Each row is a point on a tangle of strands that fork and nearly touch. The rows are in no order.
In the rows, zero is written as 128.
Two points are linked if the straight distance between their rows is under 87.9.
j_652: [134 120 101 163  77  87 113 139 123 118  84  93 102 139 136  56 111 102
 141 126 151]
j_848: [141 118  73 137 127 115 112 125 128 147 149 160 179 180 110 169 101 109
 158  77 127]
j_181: [118 144 127 150  77  99 146 132 161 124 121  78 107 100 164  58 138  85
 167 142 146]
j_98: [ 80 122 130 128 137 112  88 125 107  75 169 107 123 105 155 109 177 209
 147 138 110]
j_86: [112 102 116 118 118 107 124 103 170 165 120 129 115 180 108 179  97 103
 134  85 146]
j_411: [117 141 123 137 117 101 119 141 126 137 144 151 140 134 153 114 106 116
 165 117 119]
j_199: [110 118  99 149 126  95 117 133 144 148 145 152 148 159 128 148 101 131
 165 100 125]
j_184: [ 93 137 113 145 130  70 144 133 158 165 156 108 152 136 115 125 140 105
 172 127 139]
j_187: [144  83 158 117 128 172 110 112  87 114 116  97  89 106 103 113 172 205
  65 153 127]
j_539: [156 122  89 131 105 115 135 137  99 109 105  87 113 140 142  60 139  86
 144 148 150]
j_463: [ 56 130 151 148 135  92  80 141 146 105 122 163 132 111 156 142 127 167
 127 104  95]
j_709: [ 88 129 155 106 141 131 180 114 181 178 112  82 100 144  76 167 132 112
  99 126 125]
j_15: [107 166 151 138 125 121 201 112 197 171 137  89 145  84  99 135 142  82
 131 145 105]
j_690: [ 85  82 105 154 105  75  91 116 163 129  98  88 117 172 100 148 140 141
 146  90 165]
j_189: [116 170 179 135 129 138 144 148 115 138 114 158 116  74 169  95 115 136
 112 158  97]
j_523: [ 95 108 153 133 115 125  82 122 100  85 139 107 103  94 138  96 175 200
 119 158 115]
j_331: [183 103  69 145 111 132 156 112 121 152 124 129 159 184 114 119 100  75
 132 116 153]
j_267: [133 150 144 133 100 128 140 131 127 110 119 103 114  97 176  60 125  91
 153 153 118]
j_913: [ 80 180 178 125 158 128 178 127 161 148 119 151 149  85 119 141 122 128
 111 152  83]
j_50: [142 155 139 130 129 163 125 121 150 149  99 208  95 125 166 148  66 139
 105 105 108]
j_45: [159  87  67  94 154 138 117 123  73  78 188  99 166 145 121 136 196 152
 148 149 139]
j_132: [149 117 124 107 161 176 121  84 146  93 129 111 120 184 102 224 154 220
 110  82 135]
j_965: [ 97  99 112  98 151  99 130 129 112 113 184  80 143 119 104 139 213 165
 165 156 154]
j_808: [139 156 175 120 125 164 187 131 169 168 104 114 120 109 122 125 126 104
  89 140 112]
j_169: [155 165 145 128 132 137 148 133 123 155 155 186 154 118 165 141  88 116
 144 124  91]
j_497: [ 55 145 154 148 114  78 125 141 158 120 125  79 102  92 113  83 162 137
 122 150 128]
j_448: [124 143  88 147 128  86 125 126 117 122 183 158 180 133 165 116 115  88
 219 127 122]
j_605: [143 131  79 117 144 115 127 138  97 119 188 143 172 150 143 126 140  93
 208 139 143]
j_325: [151  90 123 111 128 140 144 141 105 139 134  76 125 146  71 123 164 123
 114 141 143]
j_878: [189 144 119 143 110 155 110 164  57  81  92 161 105 101 172  75 101 124
  94 148 135]
j_636: [108 156 189 134 113 146 162 126 178 154  76  94  87  93 117 107 120 124
  72 138 112]
j_912: [202  99  71 116 119 151 147 141  76 133 108  81 127 162 102  92 122  71
  93 146 158]
j_174: [105 124 103 146 103  81 132 129 168 167 117  76 121 141 101 117 145 109
 159 125 153]
j_146: [117 138 144 117 157 135 133 131 141 161 151 170 148 135 121 190 114 142
 119 116 105]
j_845: [ 86 162 137 122 154  84 159 132 162 170 171  95 163 116  96 143 157 109
 174 146 125]
j_484: [ 83 142 198 135 121 128 140 128 162 136  71 114  63 101 117 119 108 146
  63 129 121]
j_993: [132 157 164 137 108 150 143 142 127 131 104 121 101  93 161  84 118 118
 112 145 117]
j_350: [163  86  90 111 142 169 102 107 133 125 124 132 137 188  96 206 135 145
 107  82 144]
j_694: [111  65 110 160 104  80  90 128 127 114 105  70 114 149 101 107 154 157
 139 107 162]
j_841: [152 106 127 153 117 134  88 154  91 109  78 150 114 128 139 103 107 140
 100 110 137]
j_672: [ 80 119 189 143 110 122  98 125 136 123  64 123  63 106 122 122 111 169
  72 119 136]
j_23: [ 46 147 164 162 119  60  94 146 142 105 122 136 123  94 155 105 124 146
 141 113 107]
j_641: [196 105 101 118 143 173 117 150  68 104 123 137 130 133 113 120 129 134
  88 150 140]
j_317: [ 99 120 172 131 143 164 111 102 142 104 129 127  85 115 102 188 157 229
  71 124 128]
j_71: [ 55 171 168 143 131  83 150 132 177 146 113  88 129  85  94 117 145 123
 121 145 104]
j_837: [198 122 114 109 125 177 185 117 115 170 143 114 151 160 120 120 115  86
 126 145 124]
j_13: [119 172 157 128 128 150 188 111 183 148 141 116 155  80 135 120 137  77
 133 150  97]
j_427: [154  99  66 125 135 146 109 119 129 134 136 148 159 183  91 192 121 119
 136  77 145]
j_285: [141 110 127  98 153 129 147 144 111 157 150 100 148 138  92 140 143 121
 142 138 130]
j_868: [165 158 140 135 120 155 132 121 129 154 121 220 131 122 192 134  75 119
 122 110 105]
j_653: [163 136 109 151 112 153  97 152  95 112  95 184 117 129 153 125  95 135
  94 101 124]
j_196: [123 129 133 145  98 109 103 144 117 116  64 128  97 124 138  71 109 124
 112 120 134]
j_397: [154 111  70 158  95 103 146  99 161 168 116 103 131 190 105 125  95  83
 135 108 164]
j_477: [110 112 182 152 105 141  70 134 132 100  78 137  69  86 141 132 115 203
  71 125 124]
j_820: [134 117 125  95 155 141 124 138 111 150 149 143 165 138 108 169 141 154
 129 113 111]
j_988: [ 86 149 122  98 175  88 138 149 132 143 202 121 169 114 105 156 174 119
 188 157 121]
j_546: [193  91 110 117 133 171 117 139  90 131  98 131 118 151 103 153 114 135
  75 112 153]
j_336: [116  98 157 135 130 160 108 109 115 109 128 102  87 112 114 149 159 219
  83 145 126]
j_504: [ 59 169 147 115 177  76 124 143 126 106 185 157 172  88 128 142 138 134
 183 153  83]
j_118: [165 137 115  92 116 167 132 157  40  83 120 126 110  99 156  73 132 109
 118 188 153]
j_6: [149 132 121 140 103 124 145 104 173 162 128 165 143 151 153 125  77  85
 138 107 126]
j_785: [ 90 134 189 115 148 153 104 114 167 105 106 150  73  97 105 197 129 203
  77 112 134]
j_813: [150 130 117  80 129 163 135 150  62 100 157 125 137 106 148  97 148 114
 149 189 138]
j_885: [178 135 136 121 118 162 168 103 151 168 132 171 160 154 148 153  79  88
 118 116 120]
j_257: [105 151 170  98 148 143 159 108 165 165 102 133  89 137  95 166 109 116
  85 119 122]
j_458: [186 111 107 148  99 146 137 114 118 140  72 102 110 165 109 106  93  97
  92 112 145]
j_436: [ 75 165 169 135 152  97 149 132 165 155 117 128 134 119 115 138 127 120
 121 125 101]
j_188: [191 160 153 108 129 167 168 134 117 148 153 173 156 100 177 118 104  88
 135 147  95]
j_585: [168 144 141 108 135 164 168 124 128 130 177 140 172 102 172 117 129  65
 168 167 106]
j_862: [128 118 100 121 143 113 103 139 106 116 182 137 171 146 131 138 153 139
 180 110 125]
j_309: [142 104 113  93 154 146 119 139  77  92 172 116 148 115 119 116 176 146
 143 166 136]
j_503: [103 140 114 162  91  81 137 132 152 147 116  50 102 115 127  71 148  98
 168 134 153]
j_566: [152 111  91 170  85 106 113 112 121 133  76 149 117 163 139  95  71  89
 131  95 136]
j_772: [180 109 120 111 130 174 130 118 125 156  77 143  97 176  89 161  96 118
  79  92 152]
j_428: [ 77 108 140 133 120  84 109 141 137 124 139  80 123 109 112  96 180 148
 149 150 154]
j_831: [ 78 154 152 105 163  99 110 147 103  89 176 150 162  80 151 128 156 143
 158 157 107]
j_476: [ 93 169 145 125 160  97 142 135 149 141 177 159 174  94 142 144 127 112
 169 137  91]
j_320: [127 152 134 134 127 144 107 111 168 135 108 203  96 148 157 171  65 128
 124  74 123]
j_739: [206 145 109 112 150 167 129 162  53  93 147 173 138 109 162 116 115 103
 120 148 125]
j_435: [107  89  98 127 120 104 105 118 163 146 124 119 133 177  87 175 135 136
 143  90 150]
j_379: [100 192 189 139 144 124 173 140 152 143 110 133 122  59 138 104 129 135
 100 164 100]
j_621: [194 129  78 145 101 122 153 113 126 142 145 131 168 161 146  90 107  61
 162 129 152]
j_469: [191 132  96 105 153 178  98 163  58  82 156 153 155 117 131 134 137 142
 116 145 124]
j_756: [122 159 145 124 140 113 173 125 167 155 160 146 163 110 148 133 120  88
 154 146 101]
j_930: [ 95 135 129 119 152 141 102 125 164 138 135 189 132 144 129 205 120 157
 125  91 101]
j_145: [163  94 121 101 151 187 119 103 142 122 119 124 107 167  90 220 138 184
  92  85 158]
j_7: [ 64 150 173 127 149  99 100 102 193 133  94 183  95 137 128 186  96 127
 116  68 124]
j_628: [197 129 134  99 138 177 191 110 140 179 159 151 158 149 136 144 103  93
 120 134 119]
j_302: [169 143 115  88 158 181 139 164  42  96 163 158 146  98 165 113 123 118
 148 190 125]
j_108: [ 53 154 150 161 115  65 116 140 155 118 105  94 118  92 147  76 132 118
 148 140 118]
j_349: [121 107 153 125 112 136  79 135  77  83 115 109  86  93 146  72 158 173
  95 182 129]
j_69: [156  76  54 129 146 128 108 113  84  74 172  98 169 166 120 139 181 168
 142 115 132]
j_441: [188 112  78 110 115 149 145 137  77 105 121  79 125 139 130  62 138  80
 125 172 158]
j_943: [120 102 172 151  98 148  85 140  90  93  89 125  77  99 126  93 145 191
  76 148 128]
j_960: [ 83 158 137 127 164 129 105 114 187 137 122 208 123 155 135 196  81 123
 133  68 117]
j_311: [139 130 100 164  98 106 114  93 155 138 109 176 138 161 155 125  68  89
 154  89 132]
j_721: [103 116 120 117 146 140 101  85 157  88 123 115 120 191 125 207 144 209
 127  67 133]
j_936: [147  81 149 106 128 147 119 122  92 119 129  79 109 119  87 104 172 161
  99 164 149]
j_731: [127  97  63 132 140 103  96 130 104 100 171 103 185 162 126 138 191 169
 186 108 133]
j_112: [104 133 178 106 147 147 125 111 172 141 105 154  75 120 107 183 107 154
  86  95 131]
j_867: [165 128 139 125 110 152 122 155  60  95 108 118  94 104 144  55 122 123
  89 169 140]
j_847: [187 110 112 119 104 167 160 135  94 140  85  79 116 147 101  81 113  92
  86 145 146]
j_955: [173 131 114 123 116 139 157 122 115 136 163 141 164 132 159 104 107  71
 175 138 129]
j_34: [105  74 105 132 123  99 105 115 112  94 140  72 122 124 111 109 178 163
 146 140 161]
j_570: [116 160 117 147 120  86 132 143 129 120 157 145 148 120 175  90 120  85
 192 139 132]
j_138: [ 80 123 116 108 167  90 122 140 119 116 210 112 172 105 104 159 195 158
 175 146 131]
j_255: [149 106  94 170  78  97 131  93 168 146  83 113 120 164 127  97  85  86
 132  96 152]
j_639: [ 87 143 138 138 125 103 190 120 192 183 120  66 116 118  74 142 151 106
 127 140 123]
j_390: [192 133  90 163 121 162 104 155  63  90 101 196 126 121 167 102  83 115
 101 128 120]
j_150: [ 54 140 160 145 136  86  98 123 168 121 102 161 115 132 138 167 110 137
 131  93 110]
j_643: [ 90 132 145 114 149 132 101 145  98  82 179 138 153  89 155 126 177 181
 143 149 106]
j_75: [149 105 118 118 115 144 134 103 152 163  94 133 110 178 101 159  86 103
 107  91 136]

A fork is a point with three links, a tip a point with one. Leave the first point through the second and follow the links. Name the first fork or tip that comes.
j_379; j_189 | j_965
j_878; j_390 | j_458
j_837; j_628 | j_960
j_458; j_847 | j_813
j_181; j_267 | j_497
j_98; j_523 | j_808
j_570; j_411 | j_721

A fork is a point with three links. Follow the links from the first point to the second and name the forks in between, in order.
j_458; j_86 | j_813
j_503; j_785 | j_497, j_960
j_6; j_34 | j_960, j_497
j_71; j_539 | j_497, j_813
j_546; j_174 | j_497
j_504; j_497 | j_960
j_878; j_267 | j_813, j_497
j_309; j_169 | j_813, j_497, j_960
